A landscape with many valleys, sampled at points; each row gives a point and its height.
From any point a ball rolls to the lowest of the 2 points nearest to it. It stops when none of these is lower. Distance is the straight distance between rows; heights are no part of it.
gemob: [122 158 136  87 115 163 152  92  95 108  64 140 115 168  95 140 135 181
  82 101 200  90  93 136  60 130 152 149 153  86 154 119 137  76 189 171
 143  92 120  98 124 111 148 128 144 131  63]  h=601
mokur: [134 141 146  77 169 130 157  45 135  69 165  54 139 116 163 200 134 157
 134 126 113 122 154 203  80 133 130 130  83 151 159  80 109 119 116  94
 166 128 180 166  90 104 123 155 164 124 150]  h=261
pupu: [123 134 155 175 134 140 107 180 131 144 101 154  78 148 139  88 101  76
 110 153 137 159 147 103 178  61 117  89 150 138  67 127 130 151  92 152
 100 175  89 175 135 176 173 165 101 120 145]  h=279
Veg: [127 119 108  80 139 138 136  62 120 100 137 117 128 143 133 162 115 123
 159 111 140 145 117 191  64 103 108 113 138 161 163 104 114  98 133 133
 155 128 158 139 105 109 170 131 117 108 110]  h=235
nuv: [163 108  64 143 108  65  86 157 118 141 184 198 137 125 115 139 148 115
 205 184  97 159 161  94 171 171 132 105 135 158 125 195 155 156 121 145
 134 141 146 105 154 112 122  90 111 159 129]  h=257
fasor: [112  98 170 172 118 155 129 146 145 138 126 109 136 114 109 120 146 155
 134  96 102  53 100 107 145 144 165 144 106  75 123 112 117 179 112  47
 147 114 128 101 163  92  62 115 136 134 158]  h=147
varu: [118 162 167 106 155 175 191  70  99  83  83 100 114 151 115 183 141 185
  90  81 160  70  87 173  82 118 168 157 129  92 147  64 120 109 180 107
 162  79 155 124 113 102 119 135 172 126 117]  h=361
domos: [128  88 146 126 178 167 185 149 127 157 130 111 124  70 191 145  91 126
  83 132 117 145 179 202 139  76 129 147  96 145 115  95 100 110 105 168
 113 172 117 162 119 147 136 180 164  92 108]  h=482
Kelug: [126 145 133 115 101 122 115 141 109 124  94 146 128 157  86 106 169 189
 107 113 159  78 109  83 135 158 140 146 111  89 142 173 127 128 157 129
 139 116 148  99 132 101 106 116 112 168  99]  h=448
zefo: [115 105 149 140 142 173 116 116 153 116 134 112 120 138 136 155 139 121
 170  90 113  61 105 126 137 105 154  97 109 111 116  94 136 164  80  59
 171 132 161 116 155  94 109 148 134 137 159]  h=426
pigiv: [145 125  82 164 102 100 117 185 105 144 113 164  88 158 123  96  86 128
  72 158 180 182 142  95 137 104 108 122 154 137 108 168 135  79 141 199
  86 135  73 150  98 169 172 169  98 126 101]  h=196
rel: [138 116 143 139 123 115 109 170  99 134 105 184  89 151 109 131 125 164
 101 161 166  85 163 131 142 132 136 126 103 116 129 177 125 108  93 177
 145 156 156 118 149 108 117 164  80 168  75]  h=204
tepek: [131 155 139 165 103 137 127 192 112 146  68 154  98 160  96  97 139 173
  45 132 184  85 129  61 153 143 150 150 120  58 109 152 149 104 138 159
 110 103  96 119 134 136  92 146 128 157 101]  h=382
bupum: [138 148 136  74 118 127 152  89  90 106 107 134 116 133 110 140 139 184
  81 129 184 114 128 169  51 142 126 169 140 112 164 132 119  55 182 190
 141 109 118 105 118 124 132 138 140 131  81]  h=585
niz: [150 131  68 166  98  65  84 155 108 144 127 175 132 167 120  94 119 112
 158 170 112 175 114  62 155 141 125  96 195 144 103 185 152 138 147 140
 103 137  90 126 112 151 187  91  96 143 156]  h=632
topo: [127  90  70 170 145 123 125 145 138 149 179 144 136 103 152 118 101  75
 187 138 105 189 132 141 151 120 101 128 160 174 108 118 135 158 125 143
 122 148 105 132 148 147 139  95 149  93 143]  h=371
sero: [147 113  82 165 127 102  88 161 142 150 179 168 147 115 131 128 147  82
 204 170  83 161 151 102 184 146 125 106 140 157 100 146 154 180 105 123
 137 144 122 111 165 125 110 101 130 142 165]  h=216
paz: [103 101 107 162 137 146 143 123 145 134 158  90 142  91 144 134 108  99
 151 103  99 152 104 147 128 129 129 142 148 136 130  98 117 156 126  91
 136 112 112 123 139 129 103 108 155  91 168]  h=391
mef: [141 155 117 119  92  50  74 151 122 129 146 166 130 126  97 100 177 126
 161 155 108 133 160  67 184 186 121 118 104 148 125 192 140 150 112 132
 102 123 177  98 132 119 116 104  92 183 135]  h=608
Nas: [122  81 149 194 122 148 135 172 141 169 138 115 138  90 121 116 115 130
 118 121  94 100 103 112 145 138 158 158 132  87 118 127 117 164 109  79
 138 121  85 108 164 117  62 106 141 114 159]  h=242
Zati: [167  98 130 147 127  94 136 170 108 158 180 150 134 101 122 143 150 163
 139 143 122  83 169 133 170 177 117 162  78 125 150 175 106 155  96 132
 127 117 161 103 166  98  48 118 106 170 102]  h=336
Noti: [113 102  94 186 133 120 129 171 128 165 142 140 124 113 146  98  86  97
 125 136 126 183 120 113 146 110 112 131 175 148 104 136 131 142 132 148
 101 144  76 141 134 164 145 105 129  94 141]  h=346
vusi: [129 142 193 199 123 139  95 183 143 134  77 163  87 167 122  91 113  87
  98 157 135 116 132  69 182  84 154  88 147  95  71 129 146 159  71 133
 112 152  85 172 143 155 141 154  82 149 149]  h=313
met: [125 145 115  67 107 143 112  71 127  99 134 111 140 162  85 160 153 143
 170 118 138 127  74 137  85 117 108 107 133 135 165 142 131 100 143  94
 147  97 182 124 114  81 156 115 113 144 112]  h=507
lipon: [178 100  96 106 119 123  83 112 155 129 207 164 150 142 109 163 181 167
 219 134 109  89 132 111 148 156 149 103  86 140 171 163 110 172 136  66
 142 120 188 116 174  62  84 102 111 183 127]  h=339
numet: [140 154  79 145  85  42  84 166 110 133 126 161 127 143 105  89 146 125
 131 158 115 157 132  56 169 177 115 121 142 141 115 206 157 129 141 148
  94 118 125 112 100 142 149 111 103 157 139]  h=622
seda: [124  90 120 195 135 130 138 187 140 170 153 133 116  93 143 113 104  91
 130 144  97 146 144 125 171 113 119 142 134 139  95 136 122 152  89 131
 128 146  97 132 158 135  97 137 135 108 155]  h=376
Mokez: [151 112 126 180 115 110  80 179 127 149 105 192 106 180 111 114 119 128
 122 160 118 103 131  59 174 128 168  91 163 109 110 171 140 151  92 118
 127 159 106 122 142 128 139 100  74 164 143]  h=252
gup: [147 115 150  91 148 129 157  90 101  98 156 112 125 113 151 167 135 170
 113 150 140  92 175 201  80 146 116 156  79 134 168 130 103  94 112 149
 175 152 157 142 128 116 100 167 142 142  98]  h=673
kereg: [125 133 110 108 138 141  95 104 173 110 182 105 142 124 144 153 160  70
 212 130  99 140 129 129 152 120 121  69 125 166 115 103 152 167  98  78
 150 131 163 123 154 115 133 145 153 128 188]  h=729
kinuf: [141 120 100 151 109 110 110 173 102 140  96 176  93 156 118 119 111 153
  89 154 171 128 140 110 125 119 128 123 139 122 128 180 136  94 121 180
 135 146 113 125 125 140 145 158  91 140  91]  h=143
gonim: [146 153  99 163 108  61 124 202 113 150 159 131 141  95 123 101 139  92
 123 167  97 183 157  86 199 180  92 166 110 155  87 182 152 136 112 177
  82 110 125 123 113 134  95 121 129 149 132]  h=642
niv: [ 96 146 156 119 161 198 194  88 112  90  35 128 112 148 153 164 102 139
  94  77 172  78 112 180  91  91 178 120 124  84 127  55 145 110 148 136
 171 113 135 149 121 121 154 157 161 111  78]  h=304
Gek: [118 141 126 134 132 145 112 145 124 131  70 157  92 157 153  95  83  97
 110 135 169 161 135 125 136  63 118  89 158 141  97 122 136 128 122 164
 117 173  97 161 112 178 212 162 102 106 109]  h=246
Sukik: [104 178 107  84 117  93 131  88 127 109 124  96 164 122 126  96 129 107
 130 110 131 185 102 129 107 152  83 133 141 151 136 128 136 106 177 139
 101 100 136 116  82 152 174 113 129 105 137]  h=477
lage: [124 159 101 100 102  87 108 123 111 122 119 134 130 137 110 104 140 132
 124 139 147 157 131 106 113 152  94 130 129 140 136 183 143 104 142 153
 131 131 147 111 107 136 152 135 100 141 118]  h=432
fuzu: [121  86 174 218 126 160 108 177 155 162 101 146 106 124 131 104  99  95
 111 137 116 101  98  89 132  94 173 135 154  67 100 120 137 158  91  94
 130 145  58 154 155 132 107 122 113 111 150]  h=506
miros: [121 123  96 124 131 139 111 102 139 149  93 154 144 183 117 120  88 101
 148  93 146 148  58 112  95  91 118  87 208 134 134 122 136 117 147 109
 110 108  98 130 113 141 203  76 100  95 119]  h=324
Tifek: [ 94 107 139 149 152 161 166 108 144 125 114  94 130  85 164 123  87  99
 113  80 108 145 117 159 116  97 123 142 147 123 122  63 107 133 133 105
 122 118 104 133 124 148 118 125 159  69 150]  h=423
kibu: [130 143 121  77 117 112 143 103 111 127 109 127 127 114 153 108 111 142
  74 143 156 184 165 177  70 128 100 143 130 150 144 110 115  59 177 216
  85 142  95 137  81 171 181 145 127  95  72]  h=338
sadal: [151 113 149 120 157 123 167 144 118 138 169 118 130  87 155 156 124 148
 119 153 123  94 192 180 132 147 108 160  68 143 144 138 108 134  87 145
 158 145 162 132 147 121  75 165 135 144 109]  h=665
nek: [125 112 132 124 132 152 136 125 104 126 105 149 115 139 123 141 120 166
 114 122 162  82 123 151 104 119 137 135 118 109 152 144 120 117 119 137
 177 139 153 119 147 112 112 147 122 135  95]  h=234
Niso: [122 180 119  96 109  76 131 148 113 118 140 107 144 107 128  92 156 124
 107 154 128 169 156 113 135 181  83 165  93 145 125 167 141 102 142 175
 105 124 141 123  96 145 123 139 131 139 123]  h=406
gita: [127 165 147 138  95 103 121 175 121 139  96 132 123 136  79  86 180 169
  66 116 147  85 122  59 159 177 137 165  99  81 119 168 132 126 148 138
 103  94 127  94 127 130  78 118 128 164 121]  h=416
Vurov: [114 115 105 122 151 136 136 133 130 138 148 124 118 104 179  97  92  82
 146 136 118 196 157 165 147  85  85 117 140 183 108  96 116 140 135 162
  91 179 109 162 111 168 191 130 149  76 125]  h=500
mado: [115  77  72 143 160 150 129 106 148 135 170 130 128 114 172 136  94  80
 186  99 112 172 116 165 119  93 115 106 171 172 127  78 112 150 128 126
 126 144 112 135 142 143 157  95 148  62 141]  h=397
tifom: [116 139 127 111 136 168 171 116 110 139  69 137 118 126 141 118  86 153
  36 103 179 141 140 141  87 100 143 145 151 105 129  59 122  74 175 194
  98 100  83 127 119 183 145 141 162  94  69]  h=505
Kam: [109  78 115 182 140 156 106 126 171 149 153 120 136 119 144 119 110  62
 182 111  85 145  87 107 129  95 149 103 187 121 107  97 134 169 111  70
 126 139  71 133 161 135 136  89 136  83 183]  h=343
vosub: [ 98 149 147  82 159 150 156  61 135  91 102  78 139 119 165 137 103 111
 122  82 114 163 116 180 105  94 115 107 131 154 133  47 115 112 153 119
 109 122 142 149  71 148 179 130 142  80 144]  h=350
Gid: [138 103 116  97 178 139 184  69 129 107 151 106 132 100 184 163  93 140
 103  95 115 154 151 229  72 121 126 144 137 162 177  56  88 101 153 166
 122 123 125 145 102 138 125 115 159  76 101]  h=449
mer: [109 159 143 111 130 139 183 143 125 147 112  85 143  73 149 105 118 136
  42 126 132 171 150 145 130 128 109 166 116 126 120  85 116  85 166 176
  82 114  92 132 105 178 123 149 176 100 121]  h=472
senum: [150 120 128  96 152 127 142  71 135  83 204  73 137 123 151 212 139 168
 162 118 123  95 152 185  91 148 125 130  75 141 166 112 107 146 112  80
 170 117 193 160 133  82  81 148 162 142 149]  h=199
gigab: [108 186 139  87 123 110 161 107 127 113 108  70 155  92 141  93 137 127
  83 117 132 178 133 140 118 150  97 152 117 135 127 101 127 103 170 160
  99 114 123 124  80 161 144 132 160 112 139]  h=455
zin: [121 140 174 191 111 148 114 197 133 143  61 159  95 159 112  94 115 130
  72 141 157  90 130  68 164 117 166 122 125  72  87 138 149 137  89 138
 122 129  97 144 139 131 106 146 100 160 120]  h=349
Kabis: [125 155 155  69 107 100 106  92 114  85 138 130 127 146  92 127 173 156
 150 134 150 108 142 121 107 160 112 133  82 126 156 175 122 118 134 132
 144 131 187 116 124  94 122 142  99 171 103]  h=461
Bigu: [130 125 111  82 115 109 118  86 108 109 135 143 120 139 139 127 106 126
 147 146 153 168 146 186  59 116  95 126 144 159 154 149 121  76 145 183
 137 152 129 129 104 126 174 137  96 111  86]  h=292
difiz: [105 129 175 148 140 156 112 145 148 126 101 138 107 127 136 118 124 105
 135 120 128  91 131 112 162 109 146 103 110 113 101 111 138 158  73 102
 160 148 151 128 156 123 125 158 112 135 147]  h=392
vab: [117 167 143  90 111 102  86 114 155 112 158 133 147 136 101 120 179 104
 183 141 112 124 135  90 165 158 112  90  94 157 130 141 153 163 109  88
 131 124 193 103 135 110 125 129 106 174 159]  h=580
mag: [144 125 108 139 130 130  64 139 134 138 107 195 116 195 111 135 136 110
 174 152 117 105 118  72 152  91 153  56 174 128 114 163 153 147  95 108
 154 167 128 121 158 126 182 112  82 146 142]  h=200
Vav: [131  93 136 111 184 158 200  98 127 132 136  99 135  61 206 155  96 147
  74 116 104 153 179 226 117  94 128 153 108 152 152  52  83 101 138 170
 102 150 106 162 101 149 131 150 181  77 101]  h=468
Daleb: [125  87  91 159 141 152 109 118 161 155 128 138 148 166 128 123  89  88
 172  98 107 141  56 104 106  94 144  94 218 126 131 103 138 142 137  75
 114 118  74 133 133 133 169  54 109  81 155]  h=368
poda: [157 125 142  84 127 111 129  74 123  91 197 102 139 136 111 176 169 181
 175 129 137  86 148 157 102 171 117 146  66 134 175 153  98 144 131  93
 162 118 194 146 151  80  69 129 131 167 119]  h=260
Gaf: [114 186 172  60 137 128 163  65 117  86  97  72 150 107 139 135 150 156
  83 120 137 148 136 175  91 147 118 146 100 134 156  87 124  88 172 148
 130 121 141 129  70 146 151 140 156 127 134]  h=433
Gul: [105 134 192 158 135 150 150 169 147 145 100 107 108  91 143 109 117  88
  96 133 110 128 156 128 163  99 130 124  94 116  76 102 125 146  79 132
 124 150 121 141 141 149 117 183 130 119 148]  h=358
telez: [158 124 121 210  96  80 115 224 121 172 136 142 109 136 100  94 112 101
  74 158 108 160 137  50 201 142 140 143 141 121  76 186 138 127 108 155
  58 111  78 144 116 139  99 135 101 159 147]  h=643
Tez: [141 158 119  61 107  79 132 106 105 110 143 108 134 105 147 107 139 129
 106 167 144 189 179 168  75 165  82 172 119 157 149 156 127  52 170 219
  95 139  97 141  77 154 154 131 132 121  81]  h=364
pimo: [169 100  74  97 101 123  80 131 141 140 149 179 152 170  80 150 164 155
 206 144  95 109  91  78 135 138 160  90 146 135 156 187 132 138 153  72
 134 136 161 105 149  76 148  78 102 167 124]  h=711
lor: [138 115  98 111 119 152  88 111 164 128 164 135 147 156 110 158 164  96
 209 127  91 113  93  98 147 112 144  60 143 149 123 120 151 164 111  53
 146 123 151 111 158  95 145 116 126 145 176]  h=724
Gudum: [142 163 148  70 130  81 148 119 119 119 142  90 144  84 147 116 149 131
  92 176 122 171 185 163 118 169  83 171  75 157 141 149 131  82 137 207
 109 149 125 150  83 146 127 154 142 139 107]  h=384
Garut: [142 118  64 142 119 103  79 128 133 155 135 175 148 187 118 125 123  96
 191 154  99 157 101  79 134 104 128  59 217 148 111 163 156 143 141 105
 122 146  89 125 135 145 204  77 102 124 158]  h=641
sok: [112 125 128 105 139 160 144  93 114 112  90 135 124 143 143 142 107 137
 116 101 161 113 114 172  85  98 137 123 134 126 142 103 128 105 134 140
 165 138 144 131 115 126 161 151 126 111  97]  h=161
nete: [131 127 108 103 147 114 115 123 132 122 156 132 117 112 160 122 118  87
 176 168 116 186 169 165 134 107  82 103 116 185 124 129 135 126 114 174
 131 184 140 144 124 155 186 150 126 107 129]  h=509
gudi: [ 87 129 150 126 158 168 163  78 149  92 102  76 124 118 150 155 106 112
 128  60 117 128  85 162  98  94 143 120 144 120 125  45 121 133 127  74
 132  98 137 139 102 126 137 128 154  81 154]  h=389
danit: [110  75 138 173 155 184 141 118 143 124 119 111 109 126 160 163 101 126
 147  74 118  66  91 147 111  86 169 127 139  91 117  83 123 152  83  63
 177 126 123 125 155 104 115 141 145  99 147]  h=412
Nevo: [157 133 132 121 141  96 159 157 118 143 185 107 155  76 142 142 138 122
 126 162 107 143 184 155 164 186  90 187  72 152 131 160 124 140 102 163
 124 119 151 131 134 124  58 138 145 150 118]  h=658
Tabig: [130  99 100 142 143 130 130 137 116 139 156 144 124 119 139 143 116 132
 146 141 128 122 135 153 125 130 115 133 124 145 150 149 126 133 109 131
 166 154 145 120 147 122 117 138 117 124 121]  h=286
koled: [137 136 100 176 104 103  96 164 114 146  83 168  99 181 126  88  90 113
 101 147 165 157 113  68 142 100 130  97 189 118 104 166 149 119 132 155
 105 141  69 155 107 169 186 128  87 132 128]  h=239
Gamam: [ 92 106 150 160 159 196 171 112 128 111  66 124 107 126 167 156  83 121
 108  69 149  77 100 163  98  76 176 132 143  83 123  69 130 128 118 102
 166 117 112 145 139 125 128 147 152  91 110]  h=360
Vod: [136 111 154 143 133 151 156 129 115 125 144 105 137 109 122 150 151 191
 118  96 134  50 122 145 137 149 145 166  91  95 148 120 102 160 132  83
 162 102 160 102 164  98  52 132 143 150 134]  h=247
mela: [167 103  86 152 119  77 120 176 105 153 182 172 130 102 120 134 133 133
 156 171 111 141 170 116 169 177 108 155 102 150 137 196 133 136 108 171
 125 131 140 113 148 116  87 111 106 158 112]  h=296
Nozi: [145  91 166 171 127 128 136 179 124 166 151 132 129  94 125 132 144 146
 126 125 114  58 157 122 177 152 142 146  81 102 121 136 104 182  76  91
 126 119 145 103 179  98  46 129 111 159 126]  h=377
dukek: [114 145 142 114 125 125 137  94 149 100 167  60 153  99 123 151 151 125
 162 110  96 124 127 141 142 155 117 134  87 137 134  98 125 166 120  67
 147  98 180 130 128 110  78 134 155 136 187]  h=546
gelop: [140 145 120 143 122  85 130 175 131 150 172 113 156  73 128 115 147  89
 150 158  88 154 163 119 195 188  94 172  80 153 102 154 132 167  92 139
 104 106 154 116 143 127  63 115 142 158 146]  h=650
piri: [113 154 174 165 101  98 110 180 138 151 111 117 128 115  97  78 146 105
 101 132 105 124 130  72 180 159 129 139 109 104  93 147 135 162 101 105
  98 114 123 111 134 134  86 125 114 154 159]  h=666
keb: [111 147 158 115 110 133  98 110 166 112 147  91 150 127 102 128 172 107
 179 103  95  99 110  97 160 149 132  97  94 127 123 113 140 182 108  39
 137 106 178 109 141  98  92 133 124 159 183]  h=564
Rafus: [146 143 132 101 103  84  66 119 152 121 165 168 146 134  86 119 193 139
 186 134 113 106 155  76 189 166 144  97  86 147 146 163 127 175 117  86
 109 124 199  99 162  83 102  95  88 199 134]  h=593
lifo: [140 161 135 108 115 109 167 133 102 132 136 102 135  95 106 127 164 178
  67 125 157 105 130 126 115 185 109 200 105 108 152 145 119 100 173 166
 120  91 124  90 126 144  80 134 168 139 123]  h=555
Zed: [157 139 192  46 134 122 158  54  95  73 145  99 117 131 132 171 155 191
  98 167 151  85 182 216  44 166 130 177  86 128 167 143 104  70 144 158
 164 152 132 151 107 109 109 152 149 161  91]  h=683
rorab: [110 136 144  89 165 182 169  63 121  83  60 110 122 155 151 170  95 128
 115  63 150 105  98 192  69  73 154 104 138 120 140  47 124  98 141 128
 148 112 147 151  90 121 179 144 142  89  93]  h=243
riku: [129 143 160 156 124 120 144 203 132 159 115 125 105 113 126 107 117 111
  67 150 134 141 159 117 173 124 120 132  93 133  85 143 125 118  87 167
 105 136 120 136 127 146 108 176 111 143 122]  h=327
pesom: [120 142  90  93 118 113 133  85 124 121 141 109 161 154 107 130 112 119
 146  97 132 169  65 139  81 138 100 116 170 145 160 131 130 103 178 125
 115  78 140 109 103 122 164  74 120 110 117]  h=484
pes: [ 84 113 172 155 149 182 159 113 151 121  71 116 103 101 167 110  71  90
  96  80 131 135 119 144 113  57 145 125 144  95  95  50 114 142 124 118
 106 137  78 170 123 163 149 144 153  62 129]  h=452
rif: [159 103 124 173 122 100  98 195 110 153 135 203  89 148 107 133 125 141
 118 171 138 105 165 102 190 125 146 100 122 135 118 180 123 133  71 150
 129 155 139 108 154 117 119 137  69 170 110]  h=259
Pefu: [119 172 164  83 153 141 188  59 110  82 114  66 137 119 122 173 145 183
  86 104 141 108 114 184  82 143 137 163 120 117 162  71 114 105 174 113
 140  88 158 126  95 128 115 134 171 126 144]  h=401
til: [118 179 135 110 106 134 156 123 111 122  92 112 138 128  98 103 160 174
  56 105 174 111 106  98 101 162 128 172 132  90 135 124 134  89 189 152
 117  85 114  86 116 155 112 131 160 133 129]  h=540
Boki: [108 137 144 163  91 117 100 163 149 148 104 123 154 135  90  79 150 123
 121 119  99 105  84  57 151 164 156 139 141  87 116 149 140 166 138  71
 115 113 105 108 126 124  97  88 117 152 162]  h=679
kupi: [ 93  85 145 155 154 170 154 145 143 155 120 134  92  92 180  97  65  81
 107 104 124 170 137 153 135  52 124 126 159 133  96  71  95 152 127 136
  66 161  68 173 123 178 163 127 155  47 128]  h=473
bavep: [130 165 136  55 106  92 117  74 120  84 161  99 152 133 109 137 159 134
 159 154 133 153 146 154  85 172  92 151  98 154 162 164 130 101 147 144
 139 127 166 131 105 113 127 127 120 145 113]  h=431
kibe: [132 120  79 144 118 116 107 132 115 147  93 180 110 179 129 112  77 121
 128 130 167 158  99 109 100  94 120  95 195 132 132 154 133 108 146 156
 118 144  91 131 120 150 197 107  89 103 102]  h=280
numam: [113 138 127 130  99 147 102 136 145 135  95 131 156 178  79 108 150 154
 140 111 117  90  55  59 128 136 158 119 153  92 131 153 144 140 155  56
 129 115 125 113 119 100 130  76 108 153 133]  h=692
nisub: [140  91 140 179 138 136 140 165 151 164 180 105 137  63 152 131 125  86
 160 142  74 124 160 141 174 142 121 150 102 131  97 119 116 184  71 100
 139 120 121 116 172 113  60 142 153 115 161]  h=407
Vobi: [140 145  83 172  87  65 114 199 111 156 131 139 118 126 107  94 136 130
  83 150 127 155 133  64 168 177 115 155 132 126 107 192 142 104 145 165
  80 101  96 118 107 143 109 122 120 147 129]  h=633
buke: [130 112  99 180 134 125  79 147 149 153 169 158 142 137 128 123 146  54
 207 158  65 164 133  91 168 106 135  80 185 149  86 124 154 184 117 101
 123 158  71 127 171 154 144  89 141 114 190]  h=262
Zogu: [110 156 120 134 114 150 150 143 109 143  69 133 120 143 116 103 109 160
  39 108 191 123 115  96  96 129 141 156 158  81 119 103 140  79 176 173
 108  88  80 109 125 169 127 139 160 117  96]  h=521
gesa: [104 152 122  95 124 131 125  86 137 103 139  85 150 126 114 142 138 125
 161 109 121 146  95 134 119 137 109 116 119 148 144 114 140 133 137  88
 146 107 172 119 110 120 137 124 132 127 158]  h=528
vev: [123  82  89 115 182 142 153  81 135 110 162 114 133 112 182 143  75  99
 152  73 102 179 123 204  90 111 109 113 164 175 158  52  93 126 151 148
 109 111 128 143 112 139 146  91 157  45 116]  h=424
zodaz: [130 143 120  80  97 134 123  90 108 105 112 131 135 171  75 137 166 181
 135 108 154 102  77 110  84 134 130 139 132 105 160 174 120  98 176 122
 144 102 156 107 118  86 137 108 111 153  91]  h=481
fufe: [121 156 166 103 149 166 187 113 112 131  74 113 130  95 146 131 120 160
  39 124 159 127 160 159 107 111 140 158 110 104 123  67 125  81 156 179
 122 123 110 132 112 167 129 174 176 117 104]  h=489
ladu: [150 161 137 122 123 101 150 188 110 150 124 116 117 109 117 120 135 146
  52 162 147 149 179 126 153 151 103 159  79 134 109 164 129  71 118 206
  85 132 127 134 110 148 106 190 128 142  99]  h=297
suf: [129 115 143 123 149 167 168  92 106 103 133 101 129 135 121 181 143 198
 124  82 145  55  92 170  98 129 152 157 113  94 161  95 103 132 152  92
 171  97 163 118 140  89  87 129 154 128 123]  h=309
rof: [164 101 101 122 120 144  68 141 162 143 157 189 143 176  99 155 180 130
 203 141  88  80 118  75 166 122 184  60 143 133 135 145 140 171 107  53
 140 153 147  99 175  91 132  96  99 163 144]  h=717
dalan: [145  79 100 166 138 132 102 172 129 159 157 177 110 139 131 146 122 125
 161 152 117 101 148 119 161 118 145 102 133 137 132 153 129 153  80 124
 161 164 132 109 178 117 117 124 100 143 131]  h=301
koz: [153 122  94  85 117 116 105  85 139 103 202 113 154 137 102 168 168 148
 206 131 120 126 115 132 116 161 118 123  95 152 170 162 130 139 142  83
 151 105 189 134 146  74 101 107 132 163 137]  h=305
gulu: [119 157 148  56 163 132 153  30 144  71 132  53 150 117 166 173 127 136
 130 114 105 168 143 201  88 117 121 114 102 160 155  52 116 102 150 120
 128 122 160 170  59 127 162 131 156 105 142]  h=311
nir: [126 142  88  95  98  95  97  97 119 125 130 143 144 160  99 118 134 121
 174 142 132 166  93 112 103 128 100 102 168 151 143 177 148 113 161 126
 124 119 136 111 113 117 182 103 102 130 121]  h=457
gopa: [118 166 179  77 122 134 112  89 135  86 127 115 133 149  90 136 182 163
 155 105 137  74 126 109 141 144 126 106  68 124 143 132 125 146 116  84
 157 114 214 122 137  85 104 140 111 176 124]  h=491
Nitez: [139 109  97 107 113 157 106 111 137 130 135 131 154 176  78 148 157 177
 175 112 116  89  53  96 119 123 151 109 136 109 161 153 126 130 154  57
 144 107 160 115 133  76 128  81 118 155 121]  h=703
kon: [123 127 116 132 124 162  94 126 132 131  67 170 121 198 112 131 109 114
 154 122 150  96  73  89 116  84 155  78 183 106 124 151 157 135 118  99
 154 148 117 138 137 116 190 104  92 135 117]  h=132
rasef: [121  82 118 185 125 141 122 134 165 144 184 101 153  71 144 132 127  78
 187 122  66 138 111 127 149 146 141 137 132 127 108 105 125 189 100  73
 143 115  99 112 163 104  71 108 167 101 186]  h=425
rekal: [165 148 158  73 126 126 175 108  91 114 132 124 116 107 114 147 163 203
  56 149 181  84 158 163  72 174 132 210 107 109 154 127 114  65 178 192
 126 111 121 110 133 140 100 157 169 150  95]  h=570
kuve: [120 135 175 206 104 107 113 193 145 167 111 120 113 112 101  73 118  88
  73 154 109 147 118  58 169 129 141 144 137  95  71 145 131 154 103 123
  78 119  65 145 129 144  96 133 113 131 162]  h=654
Zuke: [117  93  97 188 116 123 130 169 127 171 135 131 144 111 127 107 104 124
 115 119 115 144  94 106 136 141 138 154 163 112 134 147 125 138 139 112
 120 121  84 110 138 137 100  86 132 122 147]  h=306
Dibel: [113 137 121 117 134 146 100 114 130 120  86 158 103 172 133 128 109 105
 151 133 155 125 112 124 118  73 122  76 153 138 114 131 144 123 108 132
 160 161 138 138 128 145 208 147  95 119 115]  h=201
nusan: [105 100 131 114 165 170 154 110 134 131 109 119 111  96 196 118  85 100
 108  98 126 165 149 185 125  65 120 117 134 157 123  54  96 132 130 146
  92 171 112 162  97 170 180 143 155  65 116]  h=488
mas: [123  96 130 183 143 153  77 143 168 147 137 150 119 153 135 129 134  71
 185 141  89 108 110  89 148  84 160  78 179 117  96 110 145 172  85  72
 144 168  81 132 177 136 146 114 116 108 182]  h=302
roror: [136 144 154 105 123 121 141 156  98 120 101 143 110 127 115 130 146 170
  78 151 171 103 170 142 116 145 117 152  87 116 132 156 132  83 115 186
 136 141 145 123 125 130 115 189 115 151  83]  h=258
voze: [138 149 140  55 130  90 132  63 133  83 164  83 152 103 149 131 135 122
 152 174 116 182 174 186  86 164  88 146  90 170 157 138 129  87 147 172
 137 158 136 160  78 130 148 128 143 132 110]  h=405
budeb: [ 90 121 167 178 134 173 129 136 148 137  71 125 115 128 138  97  88  95
 107  99 137 122  83 104 118  84 154 123 168  86  98  92 141 142 120  99
 131 126  76 155 138 145 135 120 126  94 146]  h=480

Call two points neighbours if one is among the 2 nearest of the other. Go from one point of each pair to the other, from neighbour to neighbour, staying as low as possible. Name the highest point that can't be avoided.
kon and kinuf => rif
sok and paz => rasef
sok and fasor => Nozi
sok and kon => dalan
sero and kon => Daleb
paz and senum => Tifek

For each start below, name the point where the ball stops.
zefo => kinuf
Vurov => senum
gopa => sok
nir => sok
lor => numet
mef => kon
gita => kon
budeb => senum
